Points, in no order, along strands that fork and pass close to each other.
In the rows, 128 means zero.
Points whose rows are less than 140 apart are linked; no others are. Some points are linked to none.
<615>: [ 86  76 150 186 167 125 106 111 151 195  92 119 132 151 165 173 121 147
 111 175 146 136 107 154 118 124 140 146 193 125 126 158 151]
<79>: [142 128 135 120 195  88 136 120  91  98  96 108 148 129 101 105 145 145
 176 164 151 143 120 163 121  96 105 122  69 102 125 122 146]
<538>: [154 143 124 150  82 205 139 144 164  59 181 163 133  98 176 119 133  97
  93 127 157 107 142 159 127 107 130 140 137 161 145 132 128]
<482>: [134 144 186 127 175 107 117 116 104 113 107 117 168 142 100  97 109 165
 188 130 144 146 136 170 103 108 116  88  57 115 102 131 167]
<379>: [ 88  78 114 125 140 194 134 122 158 113 138 171 165 178 129 152 112 125
 135 161  85 158 127 116 110 128 200 122 126 125 124 101 101]
<343>: [ 67  95 165 155  80 145  69 138 136 193  97 152 154 180  79 162 124 183
 127 127 114 152 107 110 109 136 130 103 118  88  91 127 139]
<997>: [179 118 103 134 129 113 115 155 117 124 134 158 177 163 140 133  70 146
 154 136  84 110 191  92  97 128 160 124 123 144  95  94 137]
<561>: [128 127 162 109  73 199 117 113 154 104 122 155 146 129 131  73 116 112
 106 114 131 113 140 155  94 115 176 101  91 138 156  97  82]
<655>: [104  97 120 153 137 164 157 134 184 100 128  96 155 117 190 131  64 156
 173 108 166 124 154 147 103 102 131 121  95 199  90 183 147]
<982>: [145 160 169 110 100  85 116 109 113 197 140  90  81 108  92  97 125 100
  92 108 141  96 122 122 128 135 114 108 167 121 180 104  97]
<572>: [187 107  48 134 142  90 123 163 103 118 121 159 143 156 154 144 119 123
 154 162  77 117 191  56 127 145 145 171 152 125  99  84 119]
<439>: [ 82 165 139  64 159 115 143 126 120 162 111  91  77 139 100 172 105 154
 169  65  70 130 129  73 161 203 142 125 162 156 112 140 124]
<95>: [163 159 166 140  58 153 133 125 144 100 191 129 127  89 149  96 126 120
  78  87 156 107 147 164 121 114 116 122 131 160 147 138 136]
<963>: [120 102  96 133 140 125 155 133 129  86 180 148 141 139 140 152 163 154
 126 137 106 183 115 115 147 124 107 158 119 107  87 167 171]
<779>: [ 87 122 182 116  92 130  99 116 121 157  97 122 152 160  84 131 131 171
 133  98 117 158 123 133 113 143 141  92  85  99 114 123 127]
<136>: [ 83 100 161 122  48 159 109  90 130 117 111 127 160 128 151 120 178 130
  43 144 133 146  72 168 128 118 161 133 114 101 164 122  67]
<841>: [112 102 123 144  62  94  75 122  92 174 108 137 143 134  79 123 193 123
  78 163 148 136  78 121 142 118 108 146 111  54 145  97  97]
<958>: [ 82 129 126 125 117 161 120 149 120  86  86 149 147 137 115 153 186 171
 143 129 127 174 107 143 157 143 113 136  57 107  89 148 147]
<216>: [155 156 106 159 145 176 150 150 161  76 181 179 101  96 140 128 140  66
 120 145 169 108 117 162 138 106 105 132 166 149 154 149 154]
<924>: [127 162 135 102 192 115 163 137 127 109 132  88 108 121 119 131 100 120
 188 100 122 108 138 127 126 142 119 106 121 177 117 144 130]
<556>: [120 125 211 130 136 108  99  95 110 171 108 116 180 157  98 108  88 169
 154 122 137 147 136 168  83 114 149  78  87 108 125 112 131]
<416>: [124 133 124 144  42  97  88 140  93 153 126 134 128 112  98 139 203 144
  70 133 156 146 107 113 161 138  84 153 107  67 130 114 116]
<786>: [148 180 157  98 146  65 150 141  81 106 171  78 142 128 119 168 111 149
 134  71  82 124 163  92 154 185 117 116 134 155  99 114 110]
<10>: [162 113  95 156 143 114 156 115 140  97 195 135 140 128 143 101 116 135
 131 123 120 145 130 137 117  91  96 133 124 125 105 166 195]
<252>: [109 116 145 119 165 189 125 127 145 118 165 195 139 184  73 143 113  94
 152 143  86 142 108 116 105 143 179  89 149 112 133  99 111]
<167>: [178 165 157 134 149  84 119 115 109 185 152 101  78  91 131 121 103  97
 114 122 154  86 140 129 138 139 102 131 202 141 174 121 142]
<276>: [141 131 126 131  89 131 115 166  89  95 121 121 166 112 174 182 166 147
 104 151 140 137 177 113 161 166 148 178 117 115 119  88  87]
<261>: [121 143 122 118 109 137 149 124 163 144 104 114  94 122 118  59 101 119
 146  67 138 108 153 136 103 115 127  88 104 152 137 136 146]
<257>: [141 127 146 169 114 172  78 145 145 139 122 189 130 137 106 107 125 119
 135 153 166 119 128 163 110 100 108 111 117 112 127 112 176]
<831>: [132 125 144 130 108 198 117 127 161 108 129 170 123 137 123 104 124  72
  93 143 148  99 139 148 109 116 172 110 149 145 173  80  77]
<425>: [ 88  98 132 152 143 140 152 121 156 134 116  91 153 122 178 143 106 166
 137 130 154 151 139 153 119 106 134 137 109 158 112 174 148]
<972>: [155 167 150 145 142 109 141 161 113 106 112  82 129  77 165 151 134 123
 130 128 188 100 164 161 147 132  99 143 122 170 142 135 123]
<895>: [124 147  88 112 102 154 156 143 137  99 138 140  96 110 129 118 171  85
  95 116 123 126 121 122 155 132 130 133 130 126 161 117 112]
<324>: [170 159 131  98 140  46 153 141  60  93 141  67 137 108 129 144 161 143
 121 115 118 124 162 112 158 154 105 146 110 123 135 111 106]
<713>: [127 114 146 157 113  99  78 116  98 158 114 145 130 141  84 121 182  92
  90 182 157 120  70 157 130 116 113 134 148  60 164  94 112]
<382>: [ 79 121 126  64 148 132 149 103 141 167 142 111  92 164  98 142  92 149
 156  79  47 142 113  73 134 175 164 115 164 136 115 140 123]
<985>: [151 146  80 127 129 149 132 167 130 106 158 168  90 125 122 143 158  88
 129 135 112 122 135  84 155 151 110 146 163 120 133 103 134]
<550>: [159 116  99 131 171 109 182 114 151  69 136  78 125  80 170 108 103  98
 141 143 184 106 120 169 115  69 105 132 108 170 150 169 107]
<663>: [ 73 135 119  99 100 158 111 142 107  92  91 161 141 160  85 168 201 166
 133 119  96 187 113  93 165 167 143 134  67  88  85 116 110]
<62>: [130 115 156 132  83 120  89 153  96 150 168 155 185 157 131 207 105 184
 107 130  99 154 168  81 131 173 169 143 138 105  82  99  98]
<801>: [113 151 190 136 127 131  89 105 142 210  83 136  60 129  59 102 128  87
 108 119 135  66  61 136 103 152 130  91 196 133 177 146 104]
<703>: [ 67 136  97  99  92 159 150 116 175 162  70 135  68 137  85  69 138 110
 138  70 112 129 104 109 122 134 145  91 104 137 140 147 129]
<177>: [141 128 136 120 172 149 127 124 125 109 117 144 126 136 119 114 131  59
 119 180 144  98 126 154 116 120 166 117 155 121 188  68  72]
<434>: [ 96 113 181 105  64 191 118  90 139 109 115 126 171 132 150 106 139 143
  78 132 123 138 119 164 112 125 193 118  98 126 148 112  56]
<125>: [165 123 105 121 112  94 172 104 122  76 148  84 142  92 176  77 126 122
  95 128 154 114 141 165 114  72 111 141 102 138 168 138 116]
<362>: [ 93  93  96  96 116 131 129  61 147 210  51 119  65 113 128  86 132  99
  83 131  93 107  46  97 143 138 155 153 170 128 195 162  99]
<873>: [155 180 140 135 146  77 145 136 113 158 107  73  90  69 153 129 124 119
 124 110 169  94 155 144 143 132  96 135 155 163 160 144 141]
<842>: [147 134  80 125 105  96 133 171  85  82 147 146 135 121 145 177 197 137
  99 139 124 166 150  80 177 168 110 187 125  88  99 110 106]
<331>: [132 141 185 129 113  83  96 136  80 147 146 119 188 144 125 178  98 208
 128 103 114 161 158 112 132 166 134 121 102 109  71 118 133]
<204>: [173 147 145 103  91  62 131 117  70 117 163  93 147 121 112 120 156 146
  97 111 116 139 150 108 136 140 117 131 102  91 136 101 103]
<950>: [ 81 113 142 137  80 137 118 103 137 129 102 149 125 126 123 108 188  82
  36 139 142 116  36 164 126 112 148 118 148 102 180 132  76]
<587>: [117  89 156 160 122  88  68 133 112 212 143 156 168 167  93 164 107 180
 127 158 132 156 133 105 110 129 116 130 144  78  83 113 148]
<881>: [ 79 134 112 102 128 141 120 158 108 110  98 143 129 158 110 202 173 158
 141 122  97 167 141  75 165 190 147 146 118 101  90 102 100]
<745>: [121 119  65  93 159 122 177  73 149 155 101 126  57  86 131  95 132 114
 146 135 114 135  66 113 159 113 112 167 151 142 159 205 179]
<193>: [114  80  55 132 188 177 135 110 162 138 110 171 116 159 136 101 108  88
 157 172 103 134 107 113 121  89 151 131 146 117 135 116 147]
<23>: [128 157 105  97 155 118 160 135 146 125 114  99  91 126 115  77  95 121
 190  68 109 106 150 111 112 130 117  97 109 170 115 147 160]
<431>: [157 139 148 136 148 125 102 131 110 145 162 161  99 136  82 124 146  63
 114 170 141 105 104 141 131 134 124 119 179  92 174  86 113]
<28>: [158 157  99 104 144  92 140 122 109 117 145 140  77 111  75  79 169 101
 136 124 129 133 101 130 141 105  78 118 111  87 143 133 171]
<173>: [ 84 118 102  99  94 137 138  79 171 200  66 121  61 121  97  50 126  98
 109  86 106 116  79 108 115 117 138 107 137 127 173 154 113]
<529>: [176 129 141 139  68 148 107 114 130 115 132 126 188 114 184  88  88 167
 124 124 124 115 177 151  90  92 149 132  84 147 113 112 134]
<545>: [176 141 144 126  85 145  99 141 110 109 128 140 206 129 167 132  85 169
 139 133  99 115 195 123  98 130 174 130  90 147 101  97 110]
<442>: [141 111  69 114 120 109 157 138 103  64 159 142 151 130 142 145 192 155
 110 148  99 185 122  96 160 128 113 176  93  90  95 131 133]
<466>: [143  96 109 123 181 115 163 143 155  75  84  62 120  82 171 146  99  93
 166 176 199 111 109 164 118  79 112 129  83 166 138 151  73]
<195>: [148 122  90 169 163 169 126 141 161 116 128 168 102 107 161 123 122  74
 130 174 176  97 136 155 125  88 120 142 172 144 157 123 153]
<117>: [ 77  96 102 113 110 121 144  70 146 157  80 132  93 112 137 100 174  78
  46 140 109 115  39 132 137 112 156 135 167 112 190 143  69]
<726>: [169 102 108 180 158 151 103 139 149 139 127 147 135 127 176 123  85 109
 135 176 175  92 173 143 107  84 135 144 174 147 137  99 155]
<341>: [ 93 149 154 139 180 153 128 125 150 161  89 142  81 131  99 144 132 107
 148 127 134 111  84 153 130 150 131 108 175 146 144 175 147]
<821>: [ 68  71 132 137 103 183 129 104 181 152 105 143 149 170 140 116 104 150
 117 120 107 156 125 135  99 119 178 108 117 130 122 138 122]
<267>: [164 145 138 146  89 127 139 130 149 121 215 140 123 120 132 108  99 115
 108  80 130 118 144 131 118 122 109 109 145 151 117 146 169]
<643>: [141 157 163 168 184  93 128 128 146 160 125 103 135 117 151 103  46 144
 178  96 174 100 157 162 101 103  97  96 127 169 111 147 189]
<60>: [ 97  73 148 176 149 111 100 118 125 188 141 138 153 161 144 191 128 163
 106 173 127 166 112 133 131 130 130 153 183  93 100 142 157]
<717>: [111 161 127  86 150 118 141 149  99 115 140 109 102 136 108 190 152 136
 138 103  90 141 146  80 168 195 136 136 152 131 115 116  99]
<301>: [ 66  96 129  98 129 149 161  93 162 153 142 112 114 169 109 118 111 141
 135  88  74 162 106 107 115 146 173 104 141 132 117 156 120]
<50>: [142 110  99 152 160 158 149 175 164  80 110  93 149 120 186 169  60 127
 194 131 149 100 166 122 112 113 119 127 102 211  85 145 121]
<410>: [119 127 128 138 104 155 122 135 121  86 113 127 161  97 159 132 174 167
 125 147 154 157 114 177 148 109 103 153  66 107 110 162 152]
<383>: [156 126 106  71 221 120 144  98 125 147 130 107  89 143 115 112  58 118
 203 124  61 101 123  82 132 155 137 141 168 164 142 127 145]
<405>: [136 155 163 115 146  62 147 124  90 121 194 101 169 146 124 154  92 175
 131  73  84 148 149 103 134 162 124 110 118 131  73 132 144]
<864>: [160 140 164 137  69 161 101 114 123 114 130 127 172  94 175  84 127 169
 119 133 157 135 147 181 114  89 109 141  77 116 110 136 152]
<76>: [150 144  89 111 186  90 156 121 114 110 106 112  87 108 107  90 150 106
 162 143 147 124 113 143 133  94  85 127 108 114 142 143 166]
<792>: [139 133 106 155  89 100 114 158  99 124 150 145 117 103 138 165 204 117
  79 151 161 149 121 125 174 142  85 179 148  82 128 127 141]
<248>: [128 151  75  90  97 102 160 116 127 125 138 131  61 105  90  85 181 101
 108  94 108 141  91 100 154 120  92 128 115 100 152 146 145]
<706>: [160 125  88 130 167 151 158 172 142  47 157 135 165 154 153 169  70 115
 204 137  83 102 170  99 106 138 134 122 121 206  75 126 119]
<961>: [ 74  93 126 148 182 144 138 138 150 145  84 101 136 135 161 178 121 144
 153 165 147 142 125 140 133 126 144 141 139 154 114 150 124]
<417>: [154 165 157 145 126 123 108 187  83  90 120  97 162  90 169 193 148 152
 133 142 170 120 179 142 164 168 104 161 110 147 109 111 112]
<515>: [164 120 116 121  88  81 148 102 108 122 164  93 131 101 146  89 144 127
  76 128 136 127 142 136 125  93 120 141 125 106 167 116 121]
<224>: [162 123 127 173 175 122 131 124 153 140 144 122 146 126 171 111  50 124
 161 123 158  98 170 147  94  87 113 113 154 170 114 138 179]
<345>: [116 139 150 144 175 100 103 128 124 163 125 157 102 152  60 119 132 144
 170 119 134 152  95 140 121 120  79  99 121  98  93 162 204]
<514>: [135 148 141 121 194 126 141 162 122  90 148 121 145 143 120 164  92 134
 189 119 109 122 150 120 124 154 129 110 123 164  87 123 136]
<128>: [111 148 180 121  76 118  94 110 126 193 123 116  94 135  49 102 148 100
  94 107 135  95  86 129 113 138 121  89 153 113 171 115  81]
<238>: [170 128  51 150 135 147 120 191 134 116 133 181 108 132 157 153 119 112
 156 143 107 107 179  68 142 151 110 168 171 139  98  91 151]

Follow the links from the first point to the second, and from the first to the third. Name the last point that the two ways share.
<267> / <128> / <841> => <842>
<972> / <431> / <538> => <842>
<572> / <62> / <515> => <786>
<895> / <301> / <405> => <717>
<331> / <248> / <252> => <717>
<379> / <331> / <204> => <786>

A fork is a point with three links. Follow the links from the first point to the second and name the forks in between, in order.
<167> / <416> => <842>
<125> / <238> => <786> <717>
<76> / <331> => <717> <786>
<252> / <529> => <717>

A fork is a point with three links, a tip a point with one. Leave the first point through the second and follow the links. Name the first fork or tip that comes.
<128> / <982> => <842>
<529> / <864> => <717>
<842> / <442> => <643>
<466> / <550> => <786>
